Each row is a point on a tangle of strands that fork and nearly touch. The rows are in no order.
Points whose rows are less than 101 apart are linked; no others are. Some points are linked to none.
(42): [ 29 -24 -23  -2  18   6 -21  -3  37  34   9  -8 -48   7 -26 -22  61 -41
 -18  -7]
(138): [-30 -27   3  20  13   2  22   2 -23  66 -15  28  60 -34  19 -20  30  -6
 -24  42]
(372): [-50 -55 -11 -22 -60  10  -3 -25 -58 -21 -42 -12  26 -22  11 -31 -28  -2
  10  32]
(1067): [ 15 -19  26 -17 -25 -22 -30  -5  19 -17 -43  29 -21 -43 -26   5  15 -42
 -75 -42]
(803): [ 16  62  -5  -5 -16 -17   6  34  23 -26   2   4 -20  47  -4  26 -38  22
  36  19]
(783): [ -5  -6  27   6 -14 -10  -8  -1 -21  -4   3  -8  34  -9  23   5  -1   4
 -16   5]
(633): [ -4 -22  -8 -17 -27   7  13 -64 -17  35 -30   6  23 -65  37  20  68  -3
 -45 -20]
(366): [ 51   3 -20  64  14  14 -24  -8  22 -48  29  -9   9  34 -32  27  -2  -9
  -1 -16]
(698): [-17  29  37 -42  32  -4  28  11 -12 -16  31 -36 -12  20   2  -8 -67  30
  17 -51]
(927): [ 22  37   6  -2  51   3  10  81  28  -9 -20  39   2  -4  13 -18 -12  29
  38  33]
(798): [-22 -18 -37  25 -47   1   2 -60   8   4 -17  -2  41  -6 -21  11 -17   7
 -20  18]
(24): [  8 -32  -9  35  -4  10   1  -3 -21  28 -38  48  37 -59   5 -10  43 -18
 -33  20]
(463): [-25 -38  -8 -22 -69   7 -17 -53 -58 -37 -26 -19 -10 -19  10 -18   7 -23
   9 -17]
(96): [ 59  39 -31  22   1  28  -3  38 -31 -51 -15   2  17  63  16  33 -27  -2
  11  11]
(356): [-12  23  32 -29  15 -10  10  -7 -15   3  17 -11   6 -34  73  -2  63  30
  30 -24]
(37): [ -3   3  41 -21  31  -5   2  10  -9 -35  18 -18  -7 -15  12 -19 -26  10
   3 -57]
(405): [ 37  21  39 -50  -2 -20  -4  47 -12  -7  -9  13  -2  24  41  27  15 -22
 -28  -7]
(960): [-12 -29  47  37  29   4  -3  22 -32 -23 -20  36  66 -56  12  -8 -26   3
 -39  -2]
(63): [ 40 -20 -16  33   6   7 -22  -9  30 -16  24 -26 -23  50 -58  11 -19 -30
 -35 -23]
(971): [ 16  65 -59 -22  45  47   7  20  22  -3 -17  -1 -38  21  39 -12  37  25
  41   3]
(908): [ 12  85 -53  -4 -10   8   5  -9 -47 -40  18   9 -22  67  18  57  -1  -5
  47 -45]
(164): [-58 -26  18  27  -4  -6   1  22  23  -5 -23  20  10 -34 -50 -28 -72  23
   8  50]
(912): [-13 -14  -8 -12 -63  -9  -5 -45 -26  29 -26   4  39 -24  49  30  53   5
 -28  34]
(17): [  2  29   0  38  12 -33  -4 -13  73  45  25  33  12 -23 -19   6  36  13
 -18  10]
(738): [ 13 -42 -23  21   5  31 -14  49 -10 -18 -16 -11 -16  29 -38 -34 -44  -2
  42  61]
(694): [-54 -31  13  13  -9   0   9  -9  -9 -11 -25   2  54 -26 -32 -13 -70  14
 -17  18]
(302): [ -1  -1  19  32   2  10  -9 -49  -9 -43  20  15  17 -57  25  17  62   4
  -8 -53]
(458): [-17 -21  -1 -27 -33   7 -10 -39 -54 -31  23 -48 -32  15  19 -10  15 -24
  32 -45]
(842): [ -4   9 -16 -39  33  21  21  15   6  33  11 -39 -43  24   8 -17  -6  23
  38  13]
(228): [-20 -39 -57   5 -36   7   7 -23  18  53 -59   6   7 -22 -57 -11  12 -19
 -15  56]
(191): [ 65  -3 -38  35  12  19 -23  31  16 -11  -2  -5  -2  48 -18  22  25 -22
  -3  26]
(764): [-32  28   3  15 -36 -28   1 -80   9  -4  35 -13  23  -8   1  36  11   9
 -26 -48]
(1034): [ 39  42  -2   3  14   5   7  65  -5 -15 -15   9  37  68  11  47 -37   5
 -13  35]
(341): [-56 -33   2  26  25   7  36 -10   7  69  23   1  30  -4 -21 -10 -33  23
  -4  52]
(648): [  8 -24 -20 -19 -27  19  -2 -13 -57 -11  15 -44  -1  43  21  -5  -2 -11
  31   2]
(144): [-46   8 -11  20 -37 -24   4 -12  48  21 -39  29  13 -48 -57  -8 -32  23
  -1  49]
(536): [-11 -28   4  53  33  15   6 -27   0   4   5  11  35 -48 -29 -35 -24   5
 -21 -34]
(983): [ 11  32   5  53 -22 -26 -15 -45  32 -28  26  11  32  -4 -13  47  15   1
 -32 -31]
(655): [-59 -51  15  -9 -21   6   9 -10 -62 -11 -35  -4  70 -20  11  -2 -50   0
 -26  20]
(593): [-32  12  -1  29   3 -18   8 -43  49  44  44  -8  -5 -17 -20  -4  -2  36
   5   8]
(101): [ 15   7  39 -69  27 -33  -8  49  23  38 -10  15  -2   7  37   3  36 -10
 -25  10]
(276): [-51 -65  29  10  32  18  11  38 -57   5 -22  15  62 -37  12 -26 -30 -14
 -29  21]
(406): [ 38   2  -5   1  67   7  15  43  42  39  18  21 -10  20 -11 -17  10 -14
 -12   3]
(103): [  6 -11 -27  63   5   9  -4  -8  22  21  11  17  16 -15 -15 -18  20  10
  29  40]
(480): [  2 -20  18 -56  26  -7  -7  90   2  10 -36   3 -18  18   5 -18  -5 -25
   5  44]
(641): [ 33  54 -47  13  24  48   5  10  -8 -45  -7 -12 -10  39  23  15   8  20
  45  -7]
(699): [ 36  39 -26   1  75  47  17  58  16   4 -21  37 -22  -3  32 -40  14  13
  43   1]
(796): [-16   0  37  31 -22 -15  -3 -10 -11 -45 -35  42  63 -78  14   9 -28  16
 -29 -16]
(686): [ -2  56 -14 -42  17   7  17  20  16  20   1 -24 -23  21  45   0  21  43
  50  20]
(953): [-16  49  12 -53 -20 -40   5   2  35   1  27 -15 -70  46 -28  14 -43   2
  26 -24]
(992): [-26  11   4 -34 -53 -31  -8  -5  15  31   8 -29 -20  23  -4   3   5  -1
   6  40]
(867): [-17  -7  13  -8  31   3  22   6 -24  43  26  -5   5 -38  45 -49  41  16
  39   1]
(827): [ -6  15  15 -45 -29 -31 -13  75  14   0 -31   6 -16  33   1   1   0  -7
  14  63]
(814): [ 53   7  68 -45  28 -11 -10  51 -21 -42 -12  36   0 -10  48  19   2 -17
 -36 -42]
(233): [-68 -54 -15  18  19  13  37   6 -15  65 -12  14  68 -13  -7   1 -22  -5
 -29  63]
(804): [ 12  21 -27 -29  21  22  29   0  13  29  17 -43 -51  77 -12  23 -40  25
  17  20]
(623): [ 12  92 -22   3 -19 -19  -1  20 -14 -50  15  18 -25  45   4  43 -41  13
  61 -25]
(528): [ 32 -37 -13  16  -3  24 -10  -6 -40 -26  13 -36  19  51  -9   3 -22 -20
  -6  -4]
(1040): [ 41  18 -30  10  77  47  20  11  33  -3  18 -13 -41  46 -28  -2 -38  24
  12 -16]
(514): [ 33   9 -21  48  49  17  25  25  25  51  33  24   4  17  -7 -15  24   5
  24  35]
(635): [  9 -52 -26 -13 -19   5 -23 -10   3  42 -24 -17 -27   0 -23 -25  51 -42
 -31  22]
(614): [-12 -28  -3  61  12  21   5 -42 -28 -24  12  13  72 -48  18 -25 -12  25
   4 -15]
(651): [ 30   2  51 -18 -14  -2  -1   6 -80 -44  19   9   7   1  54  35 -11 -18
 -21 -52]
(10): [ 25  36 -13  16 -10  -6   3 -26 -59 -43  41   4  12  52  21  57  -3 -14
  18 -59]
(855): [-12   7   7  -1 -23 -32 -10   6  59  32   9  -5 -11  27 -41  19 -19   7
 -30  44]
(448): [ 10 -22  32 -42 -47   6 -17 -22 -50 -23  -2  -1 -34 -24  48  16  56 -30
 -16 -29]
(634): [ 15  23   9  30  39   9  -8  -5  12 -50  35  -3  -4 -25  18   5  49  15
  31 -50]
(155): [-32 -14  32   7  23 -13   0   3  15  -2   7   0  -5 -45 -24 -40 -32   8
  -7 -26]
(29): [ 15  32  42 -21  20 -25 -12  73  17 -47 -21  26   1 -15  17 -17 -30  16
  25   0]
(687): [-28 -14   0 -37 -18  -8   9 -39   4  26  39 -61 -57  38 -29  -6 -32   2
   0 -17]
(163): [ 17 -15  18 -20  45 -15   4  51  26  62  -1  40   1   2   5 -22  45 -38
 -31  21]
(322): [ 47  -1  -6 -13  49  16 -18  34  28 -45  -3   2 -48   0 -13 -27  13 -19
  26 -49]
(615): [-16 -29  -4   5  31  15  28  35 -30  66   6   7  15 -10  18 -45  25  -9
  23  49]
(498): [-15 -17  13 -23 -24 -10 -17 -40   1   9 -10 -14 -22 -44  17  -7  65 -13
 -19 -30]
(151): [ -8 -34 -24 -11 -19   8  -4 -43   1  41  25 -52 -11  43 -29   5   0 -16
 -29   9]
(395): [ 41   5 -26   7 -15  -9 -26   0  27   1   7 -15 -31  25  -3  15  64 -22
   4  11]
(671): [ 17  48  19 -47 -23 -41 -15  44  39 -18 -14  10 -43  23   5   6   6  -8
  25   9]
(359): [-22   2  12  41 -19  -6  -5 -60  -5 -48  -4  17  43 -65  11   2   1  25
  -1 -44]
(521): [ -3  53  30 -52  -7 -37   2  -3  10  -1  21 -13 -18   8  48  21  35   8
  10 -39]
(256): [ -3   2   6 -42   5 -13  -3 -11  55  14  25 -38 -82  34 -44  -5 -23  -3
   6 -10]
(959): [ 17   3 -33  10  64  54  36  11  -2  20  15 -25 -18  63 -14  10 -61  46
  16  25]
(414): [  4  16 -20  55  13  -3 -13 -17  38 -13  27  14  -3 -34  -8  -9  52  17
  46  -1]
(290): [-67 -27  19 -24 -21  -5  14 -46 -18  10   7 -41  -6 -20 -25 -27 -68  19
  -7 -19]
(518): [ 13  36 -18 -26 -36   5  -6  34 -36 -49 -24 -13 -36  24  27   1   5   5
  78  10]
(895): [ 17 -37 -15  11 -41   3 -42   2  -6 -13 -46  15 -23 -31  -6 -17  52 -31
  -5  22]
(22): [ 14 -58  -8  20   4  27 -16  25 -18 -13  -8 -20  -2  33 -42 -15 -32 -29
 -16  28]
(1060): [  1   3  21   8 -24 -22  -2 -24 -71 -24  37   1  30  26  13  34 -47 -19
 -19 -58]
(197): [-25 -17 -20  -2 -40  -4 -18 -25  27  18  -6 -18 -34 -13 -35 -24   2   3
  16  33]
(852): [ 15  30   8 -26  83  25  36   4  25   7  32 -23 -16  23  -1  -4 -41  31
  -1 -54]
(315): [-28 -11   6  33  43   9  35 -33  15  54  52  -6   0  -4 -17 -24 -34  50
  27  23]
(453): [-32   4 -27 -10 -64 -14  18 -97 -13  -3 -17  -5  35 -29   8  44  19   3
 -19 -41]
(168): [ 35  -4  62 -29 -15  -4 -12  11 -34 -49   5  26 -26 -25  43  23  25 -32
 -34 -60]
(32): [ -1   2  -6  18 -47 -30 -20 -11  44   7 -32  17  17   0 -52  35 -10 -19
 -57  21]
(352): [  1 -55 -11  16 -24  18 -18   6 -23 -10 -65  23  15 -47 -22 -24  11 -30
 -26  16]
(12): [ 20  17   6  45 -15 -24 -23 -14  43   5   2  40  29 -33   7  29  52   1
 -37   3]
(856): [-14 -30 -38  39  -9  18   0 -29  26  28 -18  13 -16 -34 -53 -41   2 -12
   5  25]
(6): [-20  35  37 -51 -37 -57  -4  -5  13   1  23 -10 -32  15   1  13 -17 -14
 -12 -39]

Follow the links from the first point to the second, and from the first to the third. Name the last point that the two ways share.
(366), (256), (764) => (138)
(686), (908), (498) => (168)
(992), (448), (96) => (103)
(528), (699), (908) => (359)
(641), (694), (855) => (359)
(651), (686), (32) => (103)
(521), (191), (12) => (138)
(514), (144), (458) => (655)
(480), (633), (163) => (168)

A fork is a point with three links. Follow the links from the first point to the second and name the forks in between, in order.
(895), (983) => (138)
(480), (1040) => (168) (103) (359)
(101), (458) => (103) (359) (655)
(228), (698) => (856) (103) (359)
(528), (803) => (655) (359) (103) (168)
(959), (103) => (359)
(648), (96) => (655) (359) (971)
(842), (908) => (359) (103) (168)
(641), (912) => (971) (359) (103) (168)
